Points, in no order, along strands that fork, close into loops and pass close to each other.
Two points are linked if the straight distance between their rows is under 83.7. Some points are linked to none.
Q98: 15  23  -17  -6  41  9  24  18  53  24  7  50  -25  -16  -26  -11  43  8  7  14  37  -22  24
Q738: -3  3  -18  -13  -5  6  1  18  -15  32  -16  -1  -13  6  -12  2  -25  -2  25  -12  -9  -8  -1
Q53: 41  3  -27  14  4  -22  -3  36  -2  22  -19  -18  3  -3  -18  -17  33  14  5  -8  -6  -5  3
Q728: 42  9  18  -14  34  -23  15  -31  17  33  2  42  8  -10  18  28  60  25  -5  -15  29  0  5
Q694: 19  37  10  -14  -4  33  7  -20  36  15  6  34  -34  12  -15  7  -11  -20  17  21  17  -17  9
Q894: 19  31  44  -38  -7  -14  5  -17  81  41  28  21  -17  -12  4  -7  28  -19  -25  1  36  2  30
Q806: 26  7  -8  -2  24  -27  10  -32  -29  28  -18  30  -2  -33  24  41  67  30  -24  -36  16  -4  18
Q382: -6  64  -29  -46  15  -18  22  -5  0  14  41  11  -7  -17  -30  -22  7  36  -7  5  49  -5  35
Q311: 19  3  -2  29  -20  44  -11  39  -29  -31  -15  -26  14  6  12  -6  -9  -13  -20  -14  -29  -19  -35
Q442: -6  10  -3  13  -11  -6  -15  -8  -40  -12  -26  -34  27  11  -6  -50  -56  -14  16  -50  0  -29  -24
Q741: -31  -14  -5  -36  1  11  -9  23  26  1  -11  22  -32  7  -29  3  -20  -10  30  8  16  10  30
Q176: -47  -26  5  -20  -3  7  22  42  24  -8  14  -8  -31  -1  -13  16  -17  -36  -17  54  21  -2  1
Q834: -11  -15  -42  47  4  9  18  15  38  5  11  13  -8  -3  13  17  40  7  -26  36  7  7  17
Q105: 43  -4  -12  -1  75  -8  7  -41  0  4  6  6  13  -17  36  6  -7  14  12  -14  -11  -25  -6
Q905: -3  -2  43  13  -22  4  2  40  -24  -20  -17  -29  32  19  -37  -46  -34  -5  29  -20  8  -44  -29
Q570: 47  9  -16  12  18  18  11  18  65  6  -7  28  -13  8  -20  -18  32  2  26  26  7  -20  20
Q799: 44  16  -13  -11  -20  -15  -28  -14  -9  2  5  -35  4  20  30  -12  3  10  -32  -6  -29  13  -2
Q643: -15  14  -14  42  -37  -9  3  14  7  46  -7  18  1  -4  -11  0  18  -27  -16  7  2  36  8
Q747: -52  -8  5  -42  -2  -20  13  26  4  36  2  27  -16  -1  -47  -7  -25  -14  21  15  27  10  19
Q821: -15  -22  27  37  4  61  14  34  20  -9  -10  19  -22  -8  -25  28  -2  -36  22  22  17  -11  -29
Q79: 2  16  20  20  22  51  -5  28  -6  -63  0  -10  -19  -4  -30  19  -20  -13  31  -22  10  -22  -47
Q386: -55  -26  5  13  -35  -3  -5  10  -39  -60  1  -23  37  -1  8  -18  -21  1  -26  -8  -35  15  -13
Q16: -28  -20  -22  -1  -27  -11  8  33  22  -7  10  -21  -12  11  -16  -1  -7  -9  -11  32  21  19  11
Q318: -42  1  31  15  -18  19  -2  16  -44  -34  -12  -14  4  1  -42  -6  -54  -11  24  -50  25  -23  -46
Q498: 6  -40  14  -35  24  -19  -29  -9  -30  3  -5  12  12  -14  41  -7  20  16  -36  -14  -48  13  9
Q517: -2  19  37  -14  -27  20  -4  -43  60  -16  23  -7  -58  5  -9  13  -9  -41  -13  24  30  6  5
Q686: -21  3  3  22  -19  -12  0  0  2  40  -1  55  1  -13  4  11  39  -17  -32  27  -27  29  6
Q581: -4  -19  29  -24  -22  42  -17  -42  29  9  -7  36  -50  17  -6  33  -6  -19  12  1  16  0  -12
Q421: 66  6  17  -20  37  -14  5  -24  40  19  8  34  5  -3  6  3  30  26  33  0  16  -8  21
Q726: 30  30  -54  26  -2  -13  4  -16  22  22  1  -10  -9  3  3  18  36  33  -3  -16  15  8  21
Q130: 20  -20  11  -45  33  16  -38  3  5  -37  -24  -10  -1  9  18  -20  -36  -11  14  -45  -10  -14  3
Q661: 15  22  22  8  9  20  -25  -52  7  -47  -17  0  -10  19  10  23  -33  -3  44  -35  4  11  -15
Q757: 1  39  -24  -47  0  -41  12  -13  -13  5  22  -16  -10  2  -28  -39  -18  36  12  12  27  -14  28
Q257: 18  30  1  -33  -27  8  -2  -17  46  -2  28  -22  -40  20  10  7  -7  -20  -29  34  24  -6  9
Q429: 12  -1  -19  3  -29  2  -28  18  16  -25  -21  -25  -3  25  -9  -12  0  4  6  -14  -4  19  10
Q843: -9  -44  -36  15  42  4  -5  22  -21  -32  1  -38  16  -17  30  -18  -9  14  -21  -6  -25  -18  1
Q446: 2  24  -23  -22  50  2  11  -11  25  -24  19  16  -22  -5  -1  4  -20  27  39  16  15  -8  40
Q81: -47  2  1  -23  9  -1  25  12  41  29  14  21  -24  -2  1  22  -13  -45  -35  36  26  1  7
Q155: 29  -1  -25  1  5  -45  -21  -32  -33  -4  1  -44  16  -7  21  -27  4  14  -31  -25  -15  9  5
Q678: 5  70  -27  -23  6  15  28  -8  18  15  30  13  -37  -3  -22  -3  -18  -7  11  40  21  -15  14
Q641: 13  8  -45  27  5  5  24  -4  39  28  1  28  -8  -7  3  16  70  21  -52  13  27  -6  21
Q583: -18  -2  12  19  6  36  -20  4  -41  -38  -11  36  27  -23  26  -9  9  -21  -15  -12  -83  -13  -31
Q486: -13  36  -20  -30  -4  15  1  1  8  60  -3  31  -24  9  -9  13  -11  3  12  -25  9  -10  6
Q223: -12  -14  -66  1  6  -7  -3  -12  -23  20  -2  -41  -4  -12  15  -15  -23  22  -27  -22  -17  -28  -1
Q900: -21  -8  -25  7  27  -36  24  -8  -38  8  9  -52  19  -14  -3  -44  -42  21  12  6  4  -38  -14
Q571: -30  -12  7  -7  -7  3  -7  -7  51  19  0  30  -22  11  -3  24  -3  -20  13  1  22  25  28
Q261: -26  -22  -24  2  -22  -21  16  15  -4  17  -3  -34  6  12  -19  -34  -3  42  -1  10  11  -29  -7
Q202: 16  2  10  -6  1  18  -41  -40  -12  -59  -4  -30  6  15  45  -5  -33  -11  -20  -41  -19  14  -8
Q213: -17  -37  -48  11  53  -11  25  22  -20  14  -1  -11  2  -39  16  21  25  35  -10  -11  0  -22  8
Q377: -38  13  8  -1  17  -5  32  30  -9  9  18  3  -8  -14  -28  18  -40  -31  30  44  21  0  -2
Q790: -8  -21  -23  35  -14  2  18  50  -25  35  9  -23  19  -22  -10  -3  28  17  -14  11  -18  -13  -10
Q995: 4  -15  -10  -48  18  -46  11  6  -25  37  -17  3  -7  -17  -6  11  34  26  -24  -28  34  -9  12
Q934: 4  25  2  -71  43  -33  12  -13  15  -5  42  -14  -6  -20  19  17  20  37  -5  3  40  -9  20
Q246: -43  8  3  46  -16  19  3  6  -31  -46  15  3  17  -16  18  23  -2  -18  -5  23  -41  35  -16
Q304: -11  6  -11  -27  -50  1  -1  -10  -18  17  4  -21  -26  27  2  8  -24  -18  -37  27  -1  1  -18
Q85: -24  14  -6  -34  8  -35  6  -19  13  11  26  -6  -4  -1  18  29  -15  7  1  9  26  34  24
Q323: -13  25  -30  43  -10  -30  18  -4  -33  27  6  -31  24  -1  -7  -9  -17  12  12  2  -5  13  -6
Q839: 9  13  28  39  -12  61  7  55  -17  -34  6  -34  11  -4  -31  19  1  -20  22  -17  12  -29  -30
Q542: -32  -22  34  41  -11  18  16  47  -48  -25  19  -37  61  2  -3  -12  -15  -2  -13  -16  -23  -22  -6
Q82: 4  -15  -14  67  7  24  4  -4  0  -2  -8  42  29  -10  19  7  27  18  11  11  -41  6  -7
Q193: 11  8  32  5  5  -10  21  -26  80  18  17  33  -17  -1  -4  2  17  -32  -14  21  26  4  24
Q119: -20  -11  10  -2  -17  -44  -17  10  -20  22  -4  34  7  -25  -10  -2  58  -4  -40  13  -28  39  12
Q147: 11  -19  -24  42  14  3  -7  42  -17  -5  -8  -40  45  -17  -20  -48  -7  8  18  -51  1  -33  -1
Q102: -20  2  27  28  31  12  -3  8  -8  -44  -21  17  18  1  8  33  -29  -21  35  -24  -2  25  -21
Q290: 23  1  -5  35  31  8  7  -14  -16  16  -11  27  15  0  37  18  11  3  5  4  -39  -4  -17
Q765: -16  -2  43  -7  -33  5  -27  3  -17  -29  -25  12  -11  23  -29  16  -26  -37  -3  -20  13  38  -31
Q748: 6  29  -16  30  -20  12  8  46  25  13  -7  1  1  -6  -55  -23  -1  -11  45  12  17  3  13
Q452: 6  -26  -20  26  -5  1  -2  47  -19  31  -22  -20  25  -14  -20  -32  17  21  5  -30  -12  -19  0
Q685: -23  16  11  39  -28  30  27  21  -44  -27  21  -59  4  -1  -15  21  -29  -20  2  21  3  -15  -40
Q397: 2  12  41  15  29  -20  5  4  -34  -13  -13  6  24  7  20  23  -21  -36  21  5  -15  40  -19
Q462: -32  2  2  0  -7  -29  12  6  -16  19  -16  -2  12  5  -42  -34  -42  16  61  -15  20  4  10
Q215: 9  0  42  10  -44  24  -39  -14  1  -13  -23  27  -20  23  -4  11  9  -47  -16  -3  -13  35  -27
Q961: -6  0  11  13  -5  -1  -28  26  -46  -32  -10  6  46  -18  18  -29  15  -12  -30  -22  -71  0  -12
Q357: 0  -18  -15  19  -9  61  -10  -35  6  -23  -21  18  -30  23  8  20  -16  4  10  -17  -8  -15  -26
Q917: -2  25  -12  38  -30  -28  27  28  33  47  6  -7  2  -6  -38  -21  14  -30  -10  21  28  8  10
Q941: -26  -2  -9  20  -11  17  -14  14  -33  5  -1  38  19  -30  12  0  43  -4  -10  9  -83  -3  -19
Q585: 43  4  16  -29  -26  7  -42  -5  22  -4  -9  -14  -4  18  3  -7  2  2  11  -29  -4  13  18
Q792: 8  26  27  7  24  -1  -5  15  10  -47  -14  9  1  10  -20  5  -18  -28  53  -5  12  23  2
Q981: -27  -24  1  13  -44  38  -11  40  5  2  -28  0  -14  11  -28  11  -9  -12  17  -6  7  9  -6
Q329: -1  -29  4  18  52  4  4  45  22  -36  -15  9  22  -6  6  7  8  12  38  -3  -9  10  11
Q245: 1  -11  36  -27  -39  -39  -19  -3  14  15  10  1  -5  9  4  -3  17  -29  -34  19  5  45  20
Q352: -15  6  -20  -38  -26  -14  3  -21  -31  19  -2  -38  -12  19  0  -14  -49  10  -15  3  -2  -31  -13
Q422: -13  -9  16  2  2  -8  16  -30  61  33  12  42  -2  -5  20  15  44  1  -36  6  28  15  25
Q882: 17  41  18  -63  -19  -26  -16  -38  -8  8  29  -31  -11  -1  1  -9  -37  12  21  -11  15  5  14
Q508: 1  -45  -38  16  26  30  -12  11  -3  -9  -10  1  6  -10  36  -7  21  24  -24  -11  -50  -24  0
Q972: 2  -14  -18  5  -2  -65  24  -12  -36  9  -32  -19  10  -14  -26  -15  33  40  -1  -24  43  -16  10
Q220: -51  -36  4  24  -26  -21  -3  2  -15  -12  -16  -42  21  17  4  -54  -19  45  15  -2  4  -33  -18
Q111: 0  1  31  -11  29  -13  0  -29  -6  11  4  23  3  10  30  41  -17  -16  21  13  -5  28  -3
Q849: 11  5  -8  42  23  -42  0  2  -27  4  -14  5  22  -20  8  16  34  5  -1  -6  -9  42  7
Q539: 37  23  13  23  -6  1  -5  -20  12  -26  2  -10  -1  26  25  17  6  -23  -5  31  -8  32  -9
Q309: 4  -24  40  -21  14  14  -24  -6  18  -42  -17  16  -6  28  13  23  -9  -16  10  -1  -3  17  -6
Q492: -38  1  11  42  4  21  3  -18  -5  -59  4  -2  -12  1  19  47  -16  -19  -5  25  -7  37  -26
Q56: -20  -7  -40  6  8  -42  11  -24  -64  3  -19  10  8  -52  3  14  43  29  -41  -32  0  3  21
Q310: 32  11  -12  -46  66  1  0  -18  -8  18  9  7  -14  -19  19  -6  -23  13  17  -8  -10  -41  8
Q715: 18  36  -44  -13  5  4  2  -14  55  22  16  11  -25  5  -6  3  25  28  9  -10  29  -7  31
Q450: -45  -28  2  13  -28  -9  7  -4  -40  -35  -6  -43  21  19  14  -35  -48  9  -10  -8  -7  -16  -29
Q724: -6  -29  6  -34  -41  38  -38  -20  -6  -21  -4  -4  -33  22  24  16  -4  -1  -37  -6  -25  8  -7
Q118: -2  29  -14  -41  -17  -49  22  -16  -16  38  2  -5  4  -4  -23  -2  39  23  -39  -18  58  -7  12
Q339: 8  20  10  1  -21  -5  -27  -27  -12  -53  -8  -34  1  27  10  12  -37  -9  8  -30  -2  28  -5
Q614: -35  -33  13  21  -15  22  -10  33  11  2  -22  35  -4  1  0  15  9  -23  1  9  -15  28  8
Q94: 10  13  -19  -39  14  18  -12  -10  32  7  8  17  -28  1  0  1  -12  31  34  -16  5  -18  33
Q811: -34  0  8  47  -17  14  2  30  -21  -10  15  13  35  -24  3  6  34  -19  -9  34  -61  24  -9
Q334: -15  -30  -11  1  15  -4  3  -21  29  24  4  47  0  -3  21  20  44  30  -13  -3  -3  13  25
Q719: 53  18  -3  31  14  -28  1  10  5  0  7  -19  7  11  23  6  30  -10  -29  37  -15  19  -4
Q772: 23  34  22  -71  0  17  -28  -23  -12  -9  13  -4  -37  -6  -2  -11  -38  4  36  -20  8  -4  16
Q120: -6  12  -28  -15  -9  -43  24  12  17  21  9  -16  -6  -2  -35  -11  30  20  -20  12  44  -2  16
Q835: -16  -17  9  43  -11  29  16  -44  27  -39  6  17  -20  18  15  34  3  -25  -6  43  1  13  -13
Q490: 31  2  0  13  -20  -56  3  21  -15  -4  -2  -37  19  19  -4  -20  28  1  -27  33  -4  17  -13
Q855: -43  -17  -14  9  -39  18  1  30  5  -18  -17  -17  -6  11  -41  -11  -36  7  47  -17  20  -7  -5
Q474: 6  -14  -2  28  -9  -30  -2  12  -68  19  -15  -20  45  -17  -3  -50  19  15  -24  -15  -35  -12  -28
Q606: -47  -5  -42  1  -5  7  24  28  -6  58  9  14  -8  -6  1  20  -3  1  -23  7  6  -11  -3
Q315: 35  11  -2  -21  -10  43  -11  26  -2  -21  -14  -17  -30  19  -11  -4  -11  -17  -4  19  -8  -34  -29
Q948: 13  16  0  -25  28  14  -7  -6  -36  -15  -13  -23  -12  -3  -4  -15  -61  -22  20  -17  -13  -25  -20
Q975: 71  34  48  -23  8  14  -14  -33  21  -28  9  -5  -12  13  13  6  -3  -14  32  20  2  -2  -9
Q520: 25  22  11  -14  15  25  -11  20  -18  -62  -6  -24  -24  9  -17  -11  -29  -15  14  -4  -5  -20  -26
Q789: -4  -50  14  20  -15  43  -8  -34  21  -54  -14  51  11  26  11  13  11  14  3  4  -30  10  3
Q252: 9  18  -4  -40  -13  -26  -17  -19  -10  -3  -5  -23  -4  11  -32  -62  -29  31  31  -15  13  -11  19
Q146: 24  11  26  -18  10  -19  -13  36  22  -20  -10  2  1  8  -31  -23  -5  -21  38  15  14  29  15
Q287: 19  -4  -5  6  17  -65  21  8  -30  8  -10  -36  18  -10  -31  -42  18  33  5  8  23  -29  -8
Q615: -2  13  33  32  -21  13  18  55  -8  -26  -2  -35  24  4  -35  -14  -15  -22  27  11  14  -11  -16
Q922: -4  -8  -4  -6  -12  -31  -4  -16  40  15  9  15  -2  -14  16  16  75  15  -46  2  38  30  35
Q862: -8  -5  -40  20  1  -2  12  -3  -49  11  10  -56  21  -8  6  -28  -39  2  -17  0  -20  -36  -25
Q543: -6  2  2  12  30  -38  40  23  -46  12  15  -32  23  -25  -31  -43  -7  36  28  20  17  -48  -11
Q87: -35  -6  23  27  -12  26  -7  21  -51  -29  -14  -13  21  -12  -1  2  -40  -20  -10  -63  -5  -21  -35
Q891: 2  -17  33  0  -31  33  7  -67  61  -8  22  29  -28  12  3  29  -5  -16  -6  15  30  2  -2
Q348: 19  -12  16  7  -1  39  -19  4  -14  -39  -22  0  -8  14  29  12  -2  -15  -26  4  -40  -4  -33
Q646: -63  -52  18  18  -24  -8  36  37  -31  41  11  -14  28  -6  -22  -8  2  21  7  18  11  -16  -4
Q844: -7  -40  7  -50  -24  -1  -37  -2  -21  -5  -15  -14  -4  19  20  -10  -19  5  -27  -21  -25  8  5
Q763: 36  17  46  -65  4  35  -18  -21  3  -4  4  28  -46  4  -5  6  -19  -10  28  2  7  -26  -11
Q74: 57  41  -2  -4  19  17  -6  13  28  -18  3  14  -21  0  -24  -24  5  0  30  35  4  -7  18
Q990: 62  -16  48  -23  -5  27  12  -54  32  -31  13  19  1  18  -2  9  -6  -5  29  22  10  -18  -9
Q271: 6  -16  17  25  -22  15  -26  -22  42  14  -18  52  3  17  10  2  32  0  9  -13  -15  30  24
Q584: -21  -9  12  10  6  18  18  -7  -6  13  9  35  -13  0  25  41  -3  -33  -30  44  -16  4  -29
Q951: -25  -2  -6  -10  13  -64  15  -12  -30  15  11  -14  15  0  -4  14  -13  11  -4  8  19  26  5
Q251: 29  27  20  -75  14  -16  -4  8  41  5  47  7  -13  -28  3  -5  32  30  -4  4  44  -2  29
Q278: 4  -8  -17  46  -18  1  -9  39  -18  -33  -13  -36  58  -7  8  -45  -3  10  -13  -43  -24  -14  0
Q491: -19  -27  3  0  0  -29  33  53  -27  53  4  -7  17  -17  -30  -8  23  6  -12  19  17  -15  -7
Q14: 15  -17  1  -34  35  23  0  56  14  -22  -6  10  -23  -4  -13  -11  0  -2  31  20  -9  -27  6
Q289: 3  47  -32  -32  5  19  4  -18  -10  -4  15  -4  -36  0  -13  7  -45  3  20  13  9  -23  3
Q460: -11  -26  -13  2  23  4  3  65  17  -3  -10  -5  4  -14  -26  -1  5  7  38  3  6  -1  15
Q13: 2  -11  -13  -18  -41  -2  -23  11  -10  48  -13  13  -7  7  3  -7  28  7  -45  -2  -28  8  6
Q589: 10  -22  2  9  22  -15  -9  -1  25  -25  -2  1  12  7  24  16  25  10  0  11  -8  39  27
Q691: 23  32  -5  29  -29  32  -9  -15  30  10  -8  10  -38  16  -15  16  1  -33  17  15  13  1  -13
Q268: -28  -13  -32  22  7  4  -23  -14  -21  -24  -3  -7  16  -10  26  -5  -12  9  -12  -22  -46  23  11
Q750: 11  -31  -16  -29  -26  -6  -28  10  -17  29  -28  -13  -3  11  0  -32  0  16  -25  -30  -25  -12  -1
Q503: 26  3  11  -11  -29  -67  -15  -11  -8  3  7  -27  21  9  -2  -12  30  0  -25  6  6  45  14
Q625: 2  -5  -12  41  -17  28  -12  31  31  -54  -11  -19  6  20  0  9  2  -7  10  8  0  20  2
Q755: 1  -6  34  -31  -24  -32  -21  -18  4  34  21  32  5  -16  24  8  49  -6  -45  6  -16  41  13
Q580: 32  3  -28  -23  -8  39  -8  15  27  22  -5  3  -31  23  9  2  9  4  -6  19  -10  -31  -4
Q668: -4  -7  -55  -19  36  4  -8  -36  -10  29  9  -12  -10  -19  36  8  -8  23  -21  -42  -7  -20  10
Q33: 20  -32  36  12  -35  30  10  -88  28  -50  20  22  0  20  5  30  -5  1  9  9  14  19  -10
Q993: -10  28  -27  -41  -8  15  3  -15  22  67  10  21  -12  7  9  15  29  21  -35  -21  22  -18  2
Q779: -16  -21  14  38  -36  35  -8  -9  42  11  -25  51  -25  9  0  14  13  -37  -11  7  -11  16  5
Q943: 64  25  0  -18  33  -22  -8  14  15  4  -4  -3  -3  -5  -10  -7  33  12  24  6  1  -5  14
Q853: -4  5  20  23  5  27  -27  0  -55  -27  -30  11  13  -5  22  3  -31  -33  -11  -57  -31  -7  -44
Q206: -8  58  -3  -35  -6  -42  10  -17  28  23  39  2  -4  -14  -30  -15  14  8  6  3  60  25  33
Q237: -42  1  -28  -7  -60  2  -3  -7  -36  22  9  -5  -8  8  8  -3  -9  1  -44  23  -35  4  -17
Q331: -4  16  -14  15  2  0  7  29  30  -29  9  -22  -11  10  -15  9  -11  -17  21  36  11  16  5
Q364: -19  -34  8  33  22  -40  -3  6  -68  0  -16  -22  61  -24  10  -54  -9  5  -10  -36  -13  -11  -21
Q445: -30  -11  33  32  -10  15  33  41  -20  -24  26  -50  37  11  -31  -23  -17  11  33  16  18  -33  0
Q260: 20  -43  27  21  -14  50  -3  -26  46  -49  -15  31  -13  36  -13  11  11  -13  1  11  9  0  -13
Q459: 27  9  -14  -42  -14  -46  -17  -42  -16  21  21  -44  7  -13  28  -6  10  35  -26  -39  8  7  16
Q796: -4  27  -29  1  28  1  29  52  34  17  15  19  -16  -26  -34  -12  20  -4  6  39  26  -15  26
Q110: 13  9  -26  14  2  -14  -18  -29  -21  40  -19  24  4  -22  10  13  39  31  -11  -49  -11  16  18
Q137: -19  37  -1  -27  30  19  33  -24  70  38  31  24  -1  4  13  1  37  -4  -51  17  47  -15  6
Q22: 12  1  -30  28  7  2  6  18  -23  24  0  -7  11  -20  26  13  16  5  -26  17  -39  2  -10
Q644: -9  3  -35  27  -7  22  -31  -20  -26  -56  -5  -30  19  -2  39  -17  -26  -11  -23  -40  -34  0  -12
Q229: 24  -7  31  3  26  38  -29  -20  -26  -41  -21  7  -5  12  24  10  -24  -26  -5  -31  -22  -23  -45
Q815: -2  9  5  5  11  4  10  23  -38  6  -17  -19  14  3  -2  0  -37  -23  18  -8  -12  -13  -26
Q797: 22  -3  44  -14  -28  3  -18  -3  19  13  -5  9  -22  18  14  7  13  -50  -30  28  -6  24  -4
Q529: -38  0  28  50  -47  26  14  19  -48  -17  6  -28  30  10  -12  -5  -19  -7  -2  -6  -10  0  -29
Q761: 48  -38  52  2  2  19  21  -34  33  0  -5  47  14  28  -2  12  6  -24  2  30  -1  -6  -6
Q973: -39  -36  -21  4  -34  -37  20  23  11  22  3  -15  3  4  -20  -23  18  22  -27  23  27  4  13
Q42: -20  -41  -19  3  0  50  -14  20  -18  6  -20  19  -10  -4  22  7  -5  8  -10  -17  -45  -19  -5
Q424: -4  -2  -13  9  -55  9  -20  13  -14  9  -4  -4  -4  5  1  -12  23  -11  -48  31  -47  14  -4
Q743: 10  -3  0  -4  3  22  16  -64  22  30  17  38  5  12  33  31  -3  28  11  -13  5  -6  7
Q509: 13  -5  37  -44  16  11  2  -48  11  -13  18  7  -17  6  36  35  -28  0  20  3  5  -6  -10
Q970: 16  20  9  5  -22  -5  -2  17  -21  17  -35  -18  20  16  -33  -52  -27  1  28  -29  -2  -25  -21
Q75: -30  4  20  19  7  -28  20  32  -10  19  -6  3  18  -6  -26  10  -23  -35  34  20  14  33  3
Q510: -16  59  -6  -51  17  12  21  -27  29  24  51  17  -20  2  11  18  -13  -8  -15  28  35  -13  1
Q885: -4  5  -32  -8  57  -30  13  0  10  -9  5  -15  -3  -15  6  16  3  27  19  3  17  2  24
Q435: 18  9  15  -54  -20  -30  -19  -23  -6  42  13  -8  0  1  8  2  -2  10  -11  -21  9  12  8
Q153: 11  42  -58  40  -10  -41  16  -1  -12  29  2  -32  6  -10  -23  2  18  27  -4  -2  24  -2  4
Q467: 2  -40  4  2  26  -14  -20  32  -30  -23  -20  6  30  -19  21  -10  17  3  -26  -11  -52  16  -3
Q730: 19  36  -12  2  36  37  8  -16  -5  -15  1  13  -29  -6  -10  13  -34  -9  51  9  -6  -34  -8
Q877: 15  -27  28  32  0  37  10  -62  27  -59  6  22  -23  26  -22  27  0  -14  -3  19  21  9  -42
Q873: 13  41  -22  22  8  -36  -1  -9  -12  6  -2  -23  9  2  -5  -4  -17  4  39  -15  2  25  11
Q514: -31  -7  31  19  6  38  25  47  -15  7  13  -5  -4  -17  -26  28  -21  -41  25  20  8  -14  -19
Q775: -18  -22  -18  9  6  -52  38  8  -66  21  -25  -4  14  -39  -11  14  37  31  -23  -14  35  -12  2
Q561: 8  -10  -6  18  -25  24  -13  -55  38  -4  5  28  -4  18  25  23  12  19  20  -12  -6  21  19
Q836: 7  0  -39  46  41  1  39  2  34  2  8  16  1  -2  5  22  27  19  7  36  10  -18  3
Q383: 1  -3  -13  54  -36  32  -7  50  -17  -29  2  -29  39  -6  2  -12  11  8  -13  -7  -37  3  -6
Q379: -32  10  11  -21  10  -42  26  21  30  47  1  28  -9  -14  -34  -8  10  -25  -5  12  43  20  22
Q366: -30  -5  20  2  20  -55  27  18  -35  -2  -1  -23  29  -1  -11  -7  -26  -5  26  21  10  19  -13
Q879: 17  8  30  -26  7  43  -25  5  7  -22  -29  28  -45  10  -33  4  -14  -22  34  -9  8  -7  -19
Q199: -18  32  0  -28  -20  -3  3  -4  69  46  19  15  -30  0  -24  -16  12  -18  -22  4  39  6  39
Q396: 18  9  29  9  -3  -7  5  9  50  28  -9  20  -23  6  -9  -5  10  -57  -16  28  5  5  3
Q494: 18  -38  3  6  50  7  -17  28  -10  -51  -12  -10  30  -4  41  -17  -3  -7  -19  -15  -35  -15  -12
Q656: 0  -26  -44  22  39  13  16  -16  30  5  -4  30  0  2  15  23  12  37  15  -2  -2  -10  16
Q966: -18  1  3  37  -7  -29  -3  -4  -57  7  -21  -16  46  0  4  -42  -36  -1  12  -45  -10  4  -23
Q564: 24  -2  37  -16  14  -22  -16  10  21  19  -15  19  11  12  -8  1  12  -18  26  -5  4  36  13
Q88: 16  -4  15  -47  -15  -15  -23  -18  2  44  22  7  1  -9  43  12  32  24  -40  -8  -4  10  5
Q104: 14  -2  -25  -12  -27  26  -4  -4  29  48  1  23  -20  13  19  4  35  22  -38  -2  -12  -15  9
Q367: -9  35  -2  -8  4  -16  9  8  -12  0  5  15  -12  -7  -49  -21  -38  0  53  8  22  19  31
Q688: -34  -47  7  -2  17  46  7  50  -28  -14  0  -29  12  -8  8  12  -31  -5  5  -17  -20  -33  -14
Q487: 2  9  -20  45  32  -28  -6  -3  -7  -9  -20  -8  29  -13  6  2  1  9  32  -42  -7  33  12
Q803: 43  19  48  -6  38  4  0  -19  -8  -39  -6  7  -5  18  9  25  -20  -34  25  24  3  4  -31
Q317: 10  4  19  -31  19  -36  0  6  36  34  3  31  -5  -11  -11  9  32  3  8  -9  36  26  32
Q299: 29  -17  -6  -36  60  -8  -21  14  -7  -10  -12  -11  0  -13  6  -23  -19  3  17  -15  -15  -27  10
Q70: -36  -54  11  -17  13  24  -12  29  -18  -45  -12  -7  -2  9  21  15  -20  -8  -8  -5  -20  7  -10
Q388: -10  -33  51  33  -6  40  -5  12  25  -33  -21  28  -31  1  -22  21  15  -56  -9  20  16  11  -49
Q174: -27  -8  -34  -6  28  -32  -11  -39  -53  8  9  2  12  -40  29  12  15  21  -33  -20  -35  12  14
Q46: 24  -8  21  6  -2  1  -22  -71  -2  -5  13  36  31  -5  45  11  24  24  9  -15  -45  25  8
Q660: 4  -8  -15  -28  34  3  2  -58  15  25  19  11  -3  -9  48  27  -1  41  1  -39  0  -17  16
Q807: -21  -11  6  2  -29  -25  -15  0  -31  16  -17  6  20  9  2  -9  -6  -4  -5  -8  -23  37  -1
Q399: -19  24  -9  23  -34  -18  34  27  6  36  4  -6  -4  -6  -58  -45  -8  -6  24  30  27  -15  0
Q702: 6  17  17  -43  28  -29  7  -38  45  -8  47  -4  -1  -12  32  24  0  26  19  8  34  15  27
Q255: -24  -40  14  11  -1  22  13  48  -42  2  1  -43  34  -9  -8  -33  -28  7  7  -21  -11  -48  -13
Q655: 38  41  2  -31  -37  -6  -25  -5  7  2  -8  -16  -11  18  -33  -32  -17  0  35  -12  6  7  15
Q242: -21  -9  -24  -4  -30  -24  -12  0  53  14  11  -6  -9  5  -2  4  29  17  -35  5  23  35  43
Q718: 27  14  23  30  25  8  9  5  -3  -58  0  -17  5  18  19  28  -12  -28  7  35  -5  10  -32
Q365: -26  -22  -13  14  -7  27  -26  -20  5  -51  -8  27  14  -3  30  7  10  13  1  -2  -54  20  8
Q17: 32  29  7  -66  -6  -7  -7  3  28  4  35  -19  -15  2  0  -12  4  5  -12  26  21  -6  26
Q301: 35  9  -6  21  44  28  12  -37  -8  2  -14  15  3  6  22  19  -28  -4  30  -3  -18  -31  -22
Q107: 4  27  -23  23  -9  30  27  28  -17  -1  15  -45  -9  2  -4  17  -25  -17  0  36  -9  -32  -29
Q9: -10  1  6  -45  9  -15  -14  -39  -10  -1  27  -21  -11  0  47  32  -36  8  -4  -5  0  14  7
Q505: 9  -25  -23  -15  42  -39  2  7  -12  0  -10  -9  2  -20  14  16  25  30  -18  -14  4  -1  19
Q550: 15  7  -3  2  6  -18  -29  -60  -16  27  9  12  10  -22  47  8  16  30  -7  -47  -26  27  21
Q58: 2  -33  -3  27  -9  18  29  -39  37  21  14  65  9  8  10  8  39  -1  -44  37  -20  -9  11
Q84: -16  2  -25  -3  -27  6  29  32  -16  11  17  -43  -8  12  -22  -26  -22  4  -1  40  9  -41  -18
Q516: -30  11  1  -4  -48  -4  0  -9  -12  9  -19  -4  -14  26  -43  -32  -42  6  40  -4  20  0  -7

A fork is a point with three links, a tip a point with one. Leave the first point through the second and follow the links. Name the first fork or tip that comes.
Q743; Q561 -> Q367
Q561; Q743 -> Q174
Q206; Q382 -> Q16
Q761; Q990 -> Q245
Q317; Q564 -> Q85
Q318; Q87 -> Q452
Q487; Q873 -> Q505

A tip is a point with one link. Name the tips that can be reached along the links from each point below, in the order of the rows.
Q424 -> Q352, Q724, Q474, Q445
Q271 -> Q367, Q174
Q460 -> Q329, Q14

A piece is all that can be reached along the links. How many separate loops has the piece of each point below (a circle has one, a figure eight two, a Y none), and how many tips (points with one link)?
Q879 -> loops 0, tips 8
Q835 -> loops 0, tips 6
Q304 -> loops 1, tips 4
Q318 -> loops 0, tips 8
Q900 -> loops 0, tips 2
Q450 -> loops 0, tips 6
Q14 -> loops 0, tips 2
